The views of a scene show one set of named points, each view turned or mirrored, and shifted as a whole, with a little noise and some points left out.
In the rows, zero is written as 128.

Scene 1
View 1
Gamat: [153 153 100 118 130 139  84 138 153 121 106 114 178 124 133 136 132 122
 158 107 133  61  59 118 130 165 123  92]
kotap: [193  97 115  95 154 125 117 121 145 119 139 126 132 129 128 125 131 130
 182 160  86 127  97 105 115 134 102 113]
Kovop: [198  59 130 109 165 119 139 113 124 138 151 135  90 143 111 123 101 148
 187 193  59 170 136 100 118  99  77 121]
vir: [126 155  96 167 131 140  92 142 128 142  96 124 151 134 124 147 101 138
 134 104 134  74  80 124 143 134 107  77]
vesob: [187 101 107  92 154 124 114 109 141 104 163 142 125 132 113 119 156 124
 173 155  82 132 100 112 110 111  93 111]
Famid: [ 91 150  93 239 137 148 113 132  81 177  90 138 112 161 104 163  63 164
  87 102 129  98 127 136 161  66  74  54]
Mufiz: [149 163  80 123 133 138  91 107 135  87 159 148 150 125 105 134 184 107
 129 102 111  88  78 137 122  98 108  81]
moko: [202  86 124  75 157 123 117 127 157 116 141 122 134 122 128 116 130 126
 199 169  83 127  92  99 113 153 108 121]
lumu: [190  70 116 119 166 123 136 104 118 125 164 145  88 146 104 122 120 144
 167 182  57 169 138 107 116  82  78 114]
Gomu: [129 109 117 193 146 138 123 139 100 175  91 126 111 153 115 146  51 166
 135 136 109 119 128 114 147  99  80  84]
pite: [163 122  99 127 145 133 108 103 124 106 162 147 121 136 107 132 157 126
 143 133  93 124 101 123 124  86  96  91]
mot: [188 100 108 100 155 124 114 113 137 108 166 139 120 132 113 122 148 126
 171 158  79 132 102 113 115 111  97 107]
Dur: [140 137 111 157 140 139 101 149 129 160  85 110 152 132 133 144  78 147
 152 119 127  80  85 113 142 156 108  90]
View 2
moko: [135  54 163  83 112 147 134 117  66 141 139 137 106  93 119 135 109 133
 140  86 161 161 119 103 119 191 143 187]
kotap: [139  62 157  90 121 135 129 128  76 138 128 140 101  95 127 125 111 130
 136  93 154 152 125 108 116 179 140 171]
Famid: [151  94 123 128 189  31 109 181 128 147  89 129  96 185 169  71 171 149
 115 130 100  60 142 137  92  79 120  53]
Kovop: [174  80 167  58 169 156 100  86  81 132 113 122 108 121 132 128 123 148
 144 113 121 142 164 101  96 208 157 166]
lumu: [174  92 161  53 164 149 100  96  98 117 110 125 118 117 141 139 109 135
 145 119 116 140 173 113  99 205 163 147]
vir: [118  61 133 140 126  58 141 181  95 156 117 142  92 137 140  91 145 132
 125  98 150 107 100 125 114  97 116 109]
Gamat: [ 96  38 143 142  76  84 164 176  64 160 142 153  92 100 121 102 128 126
 122  69 186 137  73 113 134 118 111 160]
Mufiz: [111  83 122 120  84  74 152 186 117  99 120 157 124  92 148 145  74  86
 134 107 153 124 122 149 124 135 132 107]
mot: [153  77 157  68 133 142 118 112  91 117 122 137 118 102 133 141 101 127
 140 105 136 147 148 116 108 195 152 162]
Dur: [122  53 142 132 131  78 138 165  76 172 122 139  85 140 134  79 162 145
 120  88 157 114  98 112 113 111 117 131]
pite: [137  92 136  83 113 113 130 143 112  98 118 148 127  95 142 151  79 104
 137 114 130 139 151 139 118 176 151 128]
View 3
lumu: [ 59 119  96 143  98 128 141 173 115 133 181 171 128 147 139 123 112 164
 133 126 164  46 167 123 138 109  82 113]
vir: [193 125 139  97 133 108 135 129 113 126  95 113 110 112 157 108 128 114
 114 130 111 141  97 114 109 146 112 139]
Gamat: [184  93 174 115 143 137 136 117  87 140 114 125  90  89 147 135 119 117
 107 113 112 146  98  90 110 176 149 127]
kotap: [ 80  79 137 138 112 155 138 143  87 143 178 182 107 103 139 145 120 156
 126 103 152  85 144  97 138 159 131 104]
mot: [ 79 107 123 144 114 137 138 160  99 141 182 170 109 125 136 135 108 162
 128 111 155  67 151 110 130 135 106 111]
vesob: [ 76  92 139 147 116 148 136 153  94 145 195 167  96 116 129 150  98 165
 125 107 157  59 152  99 126 144 119 104]
Kovop: [ 54 106  89 133  90 139 141 166 112 127 178 195 139 135 147 123 134 165
 136 120 165  61 163 119 156 119  91 104]
Dur: [176 110 127  94 124 125 135 129 112 123  96 140 127 108 169 106 150 112
 120 127 114 154 103 109 128 154 123 129]
Mufiz: [168 122 178 135 146 109 135 135 102 154 152  88  65 115 118 140  62 134
 106 115 131  89 112 100  80 148 112 135]
pite: [121 127 143 135 129 113 135 154 109 143 166 119  91 130 126 133  85 147
 122 121 143  67 133 111 100 124  93 131]
moko: [ 88  76 137 137 115 162 140 144  83 141 172 190 109  99 143 146 122 153
 124 102 146  93 140  97 144 161 139 100]
Gomu: [149 144  74  96 103 104 138 153 137 106  94 147 152 136 175  81 153 119
 126 147 124 119 127 138 134 111  75 136]
Famid: [199 177  82  80 121  64 134 154 156 109  66  87 136 152 171  68 135 103
 121 161 116 124 106 148 102  85  52 162]
View 4
mot: [ 62 168 108 107 104 138 149 117 131 131 123 109 145 113  98 101 169 116
 156 129 131 111  72 132 136 186  92 172]
moko: [ 69 165 124 107 122 138 142 144 132 137  93 121 150 116  84  88 203 129
 147 104 149 127  67 123 129 179  89 203]
Kovop: [ 55 176 109 106  96 149 164 115 129 133 126 128 139 104 104  98 159 105
 161 138 139  82  93 123 126 186  96 181]
pite: [ 82 152  99 102 123 126 130 103 140 129 118  83 159 132 106 122 138 126
 159 134  91 136  86 140 162 163 112 141]
vir: [124 115 115 117 187 145 133 108 146 138  69 124 155 172 102 143 158 133
 164 108  87 137 151 117 160  90 150 157]
Mufiz: [105 136  97 101 151 115 107 115 152 130  95  63 177 155  98 140 147 149
 154 120  72 182  79 144 177 140 122 126]
Gomu: [ 93 130 110 123 149 168 168  84 131 140 106 155 128 149 126 133 123 106
 173 135 104  62 186 108 141 107 149 167]
Gamat: [124 119 123 117 188 130 121 136 147 138  48 113 163 167  84 130 197 152
 152  87 102 173 106 117 155 111 134 178]
vesob: [ 68 166 107 102 114 130 140 127 139 129 114  95 155 116  94 102 170 126
 153 121 120 133  63 137 147 182  96 168]
kotap: [ 74 160 120 110 126 141 144 133 134 131  97 119 149 118  90  99 185 127
 153 111 136 123  82 125 134 166 100 189]
View 5
vir: [150 111 125  97 167 109 106 119 164 103 120 109 139  72 120 105 124 139
 134 152 145  81 141  87 167 128 126 179]
vesob: [116 164  78 139 168  76 116 155 115 122 128 101  90  60 108 138 146 142
 163 158 141 127 143 170 173 109 124  72]
mot: [ 97 159  80 147 160  72 132 161 117 118 124 101  90  79 107 141 149 157
 158 151 140 147 143 178 165 108 131  66]
lumu: [ 74 159  94 166 172  77 160 178 122 125 114  85  79  99 100 146 151 172
 151 120 134 158 141 171 165 100 129  49]
moko: [112 144  62 133 130  71 121 144 113 105 133 127 106  80 119 151 158 148
 154 192 153 137 140 194 179 112 148  72]
Dur: [137 100 118 101 144 108 121 116 164  88 121 119 145  96 124 113 135 148
 127 166 149  99 142 106 166 121 142 171]
kotap: [110 144  75 131 140  77 126 143 118 108 127 121 106  78 112 142 154 152
 152 179 149 134 143 180 174 112 135  87]
pite: [122 164  98 135 191  84 112 159 130 134 122  86  90  43 103 125 131 138
 159 130 132 112 140 134 170 119 107  97]
Gomu: [ 86  97 151 137 160 115 173 146 176  95 103  89 132 153 106 120 135 185
 117 100 134 141 146  93 150 106 136 147]
Mufiz: [159 165  94 111 201  82  78 142 133 137 132  94  95   5 109 116 123 112
 164 157 132  82 137 121 175 128 104 123]
Kovop: [ 71 146  89 161 152  77 167 168 124 113 113  95  93 121 103 150 157 178
 148 130 140 173 144 179 164  99 137  54]
Famid: [115 106 178 121 208 132 148 147 194 113  96  66 129 103 101  95 112 165
 116  71 119  98 144  29 149 120 105 197]

Which points are out of place in each view (at most two, in the order of its rows)? Write none if all are in place.
view 1 | mot
view 2 | Gamat, pite
view 3 | kotap, vesob
view 4 | Kovop
view 5 | Gomu

Scene 2
View 1
kunuk: [119 130 105 131  91 121 124 115 195  38 133  76 110 166 135 133 166 140
 115 139 146 155 143 152 131 121 136 103]
kemor: [132 171  97 116 115 124 106 112 146 114 127 105  88 137 152  95 109 144
 106 144 152 139 115 165 130 149 113  99]
Melal: [126 150 101 121 101 129 125 115 183  68 124  96  97 158 143 117 138 135
 110 149 154 150 137 162 131 135 129 104]
pon: [127 123 111 146 110 115 130 104 189  40 155  58 106 155 125 127 173 153
 122 122 134 146 128 140 130 116 124  95]
Bif: [134 176  96 113 113 128 109 114 156 113 116 114  83 139 158  95 105 136
 100 156 159 143 122 171 131 151 118 102]
bar: [127 183  91  99 106 132 108 120 157 115 102 125  84 146 163  94  98 128
  98 165 165 146 127 182 130 154 123 107]
vakoz: [ 89 149  96 111  61 120  92 130 179  48 112  86 131 180 152 136 156 143
 109 140 148 156 154 166 135 127 139 107]
lum: [150 145 110 144 138 120 129  98 159  93 156  76  80 125 130  95 133 151
 117 128 141 134 103 147 130 138 109  90]
bepiz: [124 128 106 134  99 123 131 112 197  39 137  76 104 163 131 130 168 141
 117 138 145 153 139 150 130 122 132 103]
Figav: [135 172  93  99 101 142 127 123 189  87  95 131  81 160 156 107 113 115
  94 176 174 155 144 183 130 147 135 113]
Kulez: [111 158  97 110  84 128 107 122 174  72 110  99 109 166 154 122 137 135
 104 153 155 153 141 169 131 136 131 105]
Ligat: [ 98 176  87  89  68 130  94 134 172  75  89 118 115 176 170 121 122 128
  98 165 161 156 153 184 131 141 139 112]
View 2
vakoz: [114 117 132 116 137 132  87 134 133  70 121 116 112 117 107 167 115  97
 112 136 103 119 128 148 145 134 100 125]
bepiz: [113 104 146 135 146 137 108 115 145  99 120 106 121 136 132 128 108 116
 131 122  76  99 106 123 161 125 113 104]
kemor: [138 149 188 121  91 113 112 121 110  81 116 125 164 123  93 116 144 134
 169 119  89 138 129 111 125 132 118 128]
kunuk: [111 104 142 129 148 134 103 117 145  96 121 109 117 133 129 135 108 112
 128 124  79 100 111 130 158 126 112 109]
Kulez: [125 128 151 115 128 126  96 126 122  75 124 122 138 123 100 141 121 113
 127 121  95 139 131 136 136 129 105 125]
Bif: [143 147 183 119 104 114 111 119 107  81 124 129 166 126  88 115 142 134
 158 110  91 153 136 116 127 127 114 127]
lum: [127 134 198 137  99 117 126 110 135 109 109 114 156 134 123 100 135 139
 185 121  68  96 108  97 147 133 129 109]
pon: [106 103 155 140 134 133 111 116 156 106 114 103 119 136 143 125 111 116
 146 131  71  71  98 116 165 131 120 100]
Figav: [142 129 159 113 133 124 105 109 104  78 139 128 161 135  83 112 125 133
 127  91  92 185 142 127 136 110 107 125]
Ligat: [129 128 137 107 137 128  88 127 112  63 132 127 133 119  87 151 119 112
 108 116 107 163 143 146 133 124  98 131]
bar: [146 149 179 110 107 114 105 118 100  71 130 133 169 125  77 119 140 135
 150 103  99 177 143 120 121 123 110 134]
View 3
bar: [ 94 156 147 152 129 182 106 141 131 165  92 101 116 119 125  92 176 140
 168 175 160 121  74 135 125 137 170 133]
kunuk: [ 70 134  96 118 136 128 139 125 101 124 111  97 103 112 119 110 129 145
 177 139 130 139 121 130 164 102  97 132]
kemor: [ 91 154 140 137 112 184 113 144 121 153 109 108 128 112 135 120 158 132
 156 157 166 125  90 137 135 141 153 152]
vakoz: [ 79 134  80 118 136 140 128 119 117 138 107 121  88 104 103  98 170 140
 176 147  99 142 120 134 166 103 127 120]
Bif: [ 91 154 145 145 122 181 110 145 125 156 101 102 125 119 132 107 160 139
 164 165 165 125  83 136 132 137 156 144]
Ligat: [ 84 140 106 137 144 151 118 122 127 155  90 110  90 112 104  76 183 145
 180 166 112 132  93 133 147 109 153 107]
bepiz: [ 67 135 103 120 137 127 139 128  99 123 114  88 106 114 122 113 121 147
 175 139 138 141 121 129 164 103  89 135]
Figav: [ 85 146 143 157 148 156 114 134 122 159  82  80 104 126 117  74 162 151
 180 179 151 124  76 131 129 120 152 114]
pon: [ 68 137  98 112 126 131 143 131  91 114 125  93 120 111 129 135 107 138
 168 129 144 142 129 133 172 109  79 152]
Melal: [ 77 142 121 133 134 148 126 130 111 140 102  93 112 116 122 102 143 142
 172 153 144 133 100 132 147 115 121 131]
Kulez: [ 81 140 102 127 134 148 124 126 115 143 104 109  99 111 113  99 160 142
 176 152 122 137 110 135 155 111 131 125]
lum: [ 82 153 141 128 110 170 127 149 100 132 123  90 146 117 151 141 113 132
 154 140 185 131 105 137 144 137 112 169]
View 4
Melal: [157 125 150 130 115 108 113 135 112 136 133 132 107 141 138 145 132 122
 105 136 156 118 106 164 143  94 121 118]
Kulez: [165 121 156 142 107 112 102 140  99 145 132 130  94 147 150 138 136 107
  97 127 169 117 104 166 148  91 118 121]
Bif: [131 140 154 135  95 121  79 121 114 132 135 105 122 133 151 118 127 125
  75 114 151 116  98 142 127  91 124 109]
vakoz: [190 102 161 152 117 106 123 149  86 156 128 137  64 153 154 142 141  94
 108 129 180 120 109 182 167  88 116 135]
pon: [174 109 136 115 152  90 168 128 127 128 124 152  95 137 119 148 127 126
 121 134 131 128 130 173 156 101 140 140]
lum: [132 132 129 113 133 104 134 104 144 113 128 122 124 122 124 121 121 141
  90 114 113 129 121 141 130  97 147 126]
kemor: [131 136 147 138  99 118  93 115 119 130 130 102 115 127 149 114 126 128
  71 106 142 121 105 140 129  92 131 116]
Figav: [139 143 160 138  88 125  69 145 106 144 144 119 131 146 153 154 131 123
  97 149 175 110  82 158 125  91 108  98]
Ligat: [173 121 167 154  90 118  84 152  83 158 135 124  89 153 161 145 140  99
  98 136 189 111  93 173 148  88 103 117]
bepiz: [176 112 144 122 138  95 148 139 119 135 129 150  97 145 124 158 132 120
 126 147 148 123 117 180 152  97 130 133]
View 5
pon: [162 119  94  73 132  79  82 100 128 141 124 122 123 140 149 112 123 173
 100 137  94 115 151 109 119 145 115 170]
bepiz: [151 112  97  78 134  75  89 109 116 150 121 131 121 139 153 120 137 164
 106 142 114 108 160 117 125 148 106 156]
Melal: [141 122 100  88 115  78 110 128 120 144 122 131 132 135 151 124 149 143
 100 150 136 100 150  99 149 141 107 133]
Bif: [134 143 101 103  90  79 132 148 130 126 126 122 150 129 143 124 153 116
  86 160 151  88 128  71 174 130 118 113]
Kulez: [136 111 110  86 108  72 126 138 113 131 121 132 134 134 151 126 154 151
 104 157 144  93 155 111 157 144 120 115]
kunuk: [148 107 102  76 131  74  96 112 114 149 122 133 121 141 154 122 139 169
 107 144 117 107 163 124 128 149 108 147]
bar: [125 138 104 103  85  79 145 158 121 131 126 126 150 131 146 130 164 109
  90 166 164  83 135  74 183 131 113  97]
kemor: [141 145 104  99  88  79 129 141 134 119 127 115 154 128 138 121 147 122
  84 160 137  93 124  68 169 126 126 119]
vakoz: [141  88 123  75 113  65 124 132 104 126 116 135 124 136 155 124 150 181
 116 154 132  98 172 145 148 153 135 113]
Figav: [119 119 102  99 106  77 126 146 105 158 121 139 131 136 156 134 170 118
 103 160 171  87 157  98 168 148  88 112]
View 6
Figav: [128 160 138 108 102  66 118 124 102 129  68 141 122  50 147 116 127 114
  71 135  87 115  81 143 181 134 186 121]
bepiz: [147 103 149 102 118  80  84 135 126 143 115 175 148  96 137 119 153 119
 114 150 111  93 140 122 155 136 181 142]
Kulez: [132 125 134  98 121  77  94 113  90 141  99 161 131  74 136 121 139 115
  84 124 102 119 113 145 170 144 175 117]
bar: [125 155 114 106  90  83 123 112 103 142  91 144 108  64 141 112 129 121
  69 109  91 122  95 154 183 145 169  85]
kunuk: [146 101 149 100 125  79  83 131 112 142 113 178 150  94 136 123 153 117
 112 148 111  99 139 125 159 136 183 143]
Melal: [138 127 134 103 106  79 100 124 114 142  99 161 133  80 137 118 142 117
  96 133 100 105 117 135 168 138 180 121]
pon: [150  93 139 104 107  90  83 133 140 152 132 183 151 113 133 119 159 124
 127 148 117  87 155 117 152 135 177 132]
Ligat: [129 132 141  93 140  65  91 105  61 136  84 155 130  54 138 127 133 112
  69 123  95 131 103 151 173 145 180 127]
Bif: [128 155 111 108  81  85 122 118 119 143  93 148 111  73 141 110 131 121
  75 112  95 113  94 149 180 143 168  85]
lum: [143 131 109 116  62 102 122 137 167 153 125 161 123 110 138 106 147 129
 112 127 104  86 131 129 166 137 165  87]
kemor: [130 146 108 109  79  92 124 118 123 150 106 150 111  83 139 109 133 125
  82 109  95 110 107 148 178 144 166  77]

Which points are out of place in each view (at most two, in the order of its rows)? Write none if all are in place.
view 1 | Ligat
view 2 | none
view 3 | Kulez
view 4 | none
view 5 | Figav
view 6 | bar

Scene 3
View 1
lilug: [129  85 132 114 146 167 144 168 142 208 105 104 136 112 110 182 104 108
 159 124 157 116 139  80 143 135 143 136]
viv: [103  94 143 127 120 208 177 179 159 197 102 119 130 124 101 173  99  96
 127 100 174 106 105  90 150 135 164 144]
miveb: [128 111 109 130 142 131 121 137 137 181 127 104 154 126 145 145 122 119
 146 135 126 106 130 102 148 116 153 139]
mekuv: [126 154  77 159 119  78 109  80 146 122 152 115 175 155 202  78 153 136
 114 144  82 110  92 150 141  81 177 170]
Zes: [137 107 117 133 127 118 144 125 155 158 113 119 153 126 145 140 122 123
 145 130 129 131 107 118 126 113 156 167]
Bef: [117 132  97 142 136 125 112 123 129 169 146 101 160 139 167 122 132 119
 126 135 110  94 123 114 159 105 167 136]
bod: [131 121 110 139 118 118 149 117 163 143 118 127 157 135 155 124 128 123
 131 128 122 129  92 129 126 107 164 173]
kan: [130  73 149 110 134 184 173 179 159 202  87 120 130 106  89 196  92 104
 159 112 176 131 125  81 130 143 142 149]
Nub: [100 160  81 158 123 121 101 107 130 149 163 101 168 156 194  87 147 121
  99 133  93  79 106 132 170  90 183 137]
tup: [137  90 125 116 149 143 134 155 140 199 111 103 144 111 120 174 108 117
 165 134 144 122 142  85 139 130 139 139]
Gube: [132 105 116 127 135 130 138 136 148 173 116 115 150 125 139 148 117 120
 149 132 131 120 122 107 136 117 153 153]
lin: [145  84 132 114 143 144 150 156 150 191  97 112 140 107 112 179 107 117
 166 130 150 132 133  89 126 130 139 151]
lape: [125 136  92 146 125 104 118 104 143 145 142 111 166 145 178 105 139 128
 122 137 100 110 104 135 143  96 169 158]
negu: [147 109 103 130 141  97 118 117 141 164 125 108 159 124 156 136 128 131
 156 146 114 126 129 113 131 109 147 156]
View 2
bod: [147 153 118 124 118 136 116 113 102 119 104 146 152 116 115 124 106 124
 147  96 149 137 138 129 148 111 144 113]
viv: [160  97 150 158 174 174 161 119 117 147 156 191 117 143 149  74 116  87
 144  82 177 159  83 157 158 127 207 135]
miveb: [135 155 153 156 151 133 138 107 124 144 124 164 140 129 108 101 121 121
 105  91 139 151 116 130 155 140 130 112]
tup: [118 133 164 168 168 137 155 105 139 162 141 155 124 127 111  76 132 111
 110 100 142 173 103 125 171 158 135 139]
lilug: [128 114 161 165 174 148 161 110 136 162 150 164 116 132 125  68 129  98
 123  97 155 176  91 133 172 153 163 145]
Nub: [178 202 149 146 126 125 114 109 105 111  96 188 168 140 102 148  98 146
  81  71 125 101 134 146 113 110 104  51]
Bef: [153 176 154 153 141 129 129 106 119 131 112 174 150 135 104 121 111 134
  94  84 132 128 124 136 138 130 115  85]
negu: [124 166 141 141 129 120 125 106 125 137 107 140 147 113  97 110 120 129
 119 103 130 151 134 116 158 136 110 119]
Zes: [140 153 127 131 125 137 121 111 110 128 109 148 149 115 112 114 112 121
 142  97 146 144 131 126 152 120 143 119]
kan: [127  88 149 159 173 164 164 114 129 161 158 160 111 129 139  58 128  83
 154  99 172 184  87 136 178 146 195 165]
lin: [116 117 146 153 159 143 151 108 131 157 139 145 122 119 120  73 130 101
 141 108 153 181 105 123 176 147 157 156]
View 3
Nub: [129 183 104 190  32 133 147 120 163 155 101 141  42 144  65 111 147 165
 131 116 164  97 141 120 153 110 118 184]
lin: [148 121 162 125  87 135  88 100  99 125 130 130 156  96 144 161 118 177
 152 118 119 105 143 141 116  91 123  90]
kan: [146 105 174 122  74 146  76 107  70 114 119 129 174  64 139 159 116 172
 167 129  94 119 126 166 116  68 130  65]
miveb: [142 144 136 145  76 134 107 108 131 139 118 134 111 114 111 147 129 176
 145 120 141 104 141 134 133  96 126 132]
viv: [139 119 160 143  44 155  90 123  74 117  98 131 143  59 107 137 126 167
 168 137  89 125 112 180 130  57 133  80]
negu: [141 151 136 150  78 125 116  92 135 141 134 133 111 143 129 149 128 172
 138 103 155  91 162 106 124 117 110 136]
bod: [132 151 144 181  29 134 133  90 110 132 123 132  98 140 118 123 133 151
 143  93 132  94 151 113 119 104  97 119]
Gube: [143 139 146 150  65 134 110 100 114 131 124 133 121 117 123 142 128 168
 147 110 134 102 149 128 122  99 114 116]
lilug: [148 119 157 116  92 139  82 113 101 128 117 131 155  79 130 162 119 182
 158 133 118 114 129 158 128  79 137  98]
mekuv: [126 182 115 204  20 121 163  87 152 149 126 138  50 182  99 109 145 146
 127  83 167  81 168  83 130 129  88 167]
lape: [134 166 123 182  38 126 141  99 143 144 120 137  70 152  98 122 139 158
 134  99 155  91 154 107 133 114 105 155]
Zes: [137 142 149 162  50 132 121  91 109 130 130 131 117 130 129 138 126 157
 144 100 135  98 153 118 117 104 104 113]
Bef: [136 162 121 162  62 131 121 114 147 146 111 138  82 126  91 133 136 173
 139 118 154 101 142 127 143 105 126 156]
View 4
lilug: [120  77 114 149  97 187 149 124  88 150  98 128 130 121 134 132 153 138
 167 139 134  84 154  66 127 101 127  94]
bod: [ 77 103 110  95  73  85 136 137  95 121 124 102 136 142 157 121 129 135
 150 154 141 146 131 105 117 121 127 147]
miveb: [ 96  81 118 116  85 132 124 123  93 132 118 118 124 133 120 119 144 133
 152 151 140 103 137  97 101 114 157 117]
viv: [138 101 122 150  85 177 181 133  85 152 110 110 172 113 167 133 146 144
 188 164 132  79 148  53 109  81  90 124]
lape: [ 71  95 119  83  72  66 115 132 100 116 138 101 131 146 127 107 132 128
 142 166 147 140 118 126  84 121 167 152]
lin: [105  80 108 140  95 171 142 126  87 141  96 126 119 125 146 134 146 141
 157 129 136 104 155  68 150 114 122  98]
mekuv: [ 49 102 118  58  64  25 102 134 105 102 151  92 128 158 123 100 126 123
 131 172 151 163 107 150  72 131 180 171]
negu: [ 73  83 112 101  84 108 109 127  96 123 117 119 107 141 122 119 138 131
 135 137 143 131 137 108 121 131 163 120]
kan: [129  86 107 161  96 198 167 128  84 154  90 124 139 117 166 142 150 146
 177 135 132  87 161  44 149  98  90  96]
Gube: [ 94  88 113 117  86 127 132 129  90 132 114 114 125 135 138 124 140 135
 152 146 140 118 138  92 121 118 139 122]
tup: [107  69 116 140  98 170 129 122  90 142 101 133 115 127 118 127 150 136
 153 135 138  86 149  78 124 111 152  90]
Nub: [ 79  97 133  77  65  57 115 129 102 118 155  97 148 145 104  97 134 122
 148 191 146 118 105 140  33 106 191 163]
Zes: [ 84  94 109 109  80 109 132 135  94 126 115 110 125 138 149 125 135 136
 150 144 142 136 137  96 128 122 132 130]
View 5
Gube: [119 117 123 111 156 141 145 147 130 137 127 117 138 138 147  98 116 135
 100 143 113 150 126 137 136 115 125 135]
miveb: [123 120 124 111 143 132 141 140 133 140 131 112 148 123 149 104 103 135
  95 158 121 145 139 140 149 114 119 122]
lin: [130 128 124 109 144 166 149 167 124 152 109 142 139 161 149 100 100 147
  66 126 104 159 122 118 139 127 148 155]
lape: [106 105 122 117 172 104 141 124 136 115 152  81 132 104 140  93 144 118
 146 170 127 139 130 168 142  92  94 108]
negu: [118 124 135 110 171 138 153 146 117 136 149 110 132 127 151  92 138 125
 106 156 118 139 137 147 166  97 121 131]
Nub: [103  95 118 117 152  80 127 101 151 112 156  64 150  78 138 102 119 115
 155 192 142 137 145 181 138  95  76  84]
viv: [127 106  97 114 112 145 121 152 162 140  78 136 157 156 131 111  56 160
  84 115 107 174 102 113  75 156 138 143]
kan: [133 125 111 109 127 174 139 175 138 153  84 156 146 177 140 106  71 160
  56 105  94 172 107 100 104 151 156 163]
mekuv: [ 97  98 126 118 190  90 144 112 133 104 172  62 121  91 140  86 176 101
 176 181 131 134 132 189 151  73  76  94]
Bef: [117 110 122 113 142 107 134 118 141 131 144  91 154  98 151 105  97 127
 116 178 135 138 151 159 150 108 100 103]
tup: [134 134 131 108 134 155 148 155 125 157 117 135 153 142 154 106  81 147
  59 149 117 149 145 122 158 125 141 141]
lilug: [133 127 121 108 124 163 141 160 133 157 101 143 155 154 149 108  71 155
  57 131 110 159 131 113 133 138 146 147]

Which points are out of place in each view (at most two, in the order of its rows)? Write none if all are in place.
view 1 | tup
view 2 | Zes
view 3 | mekuv
view 4 | none
view 5 | Bef
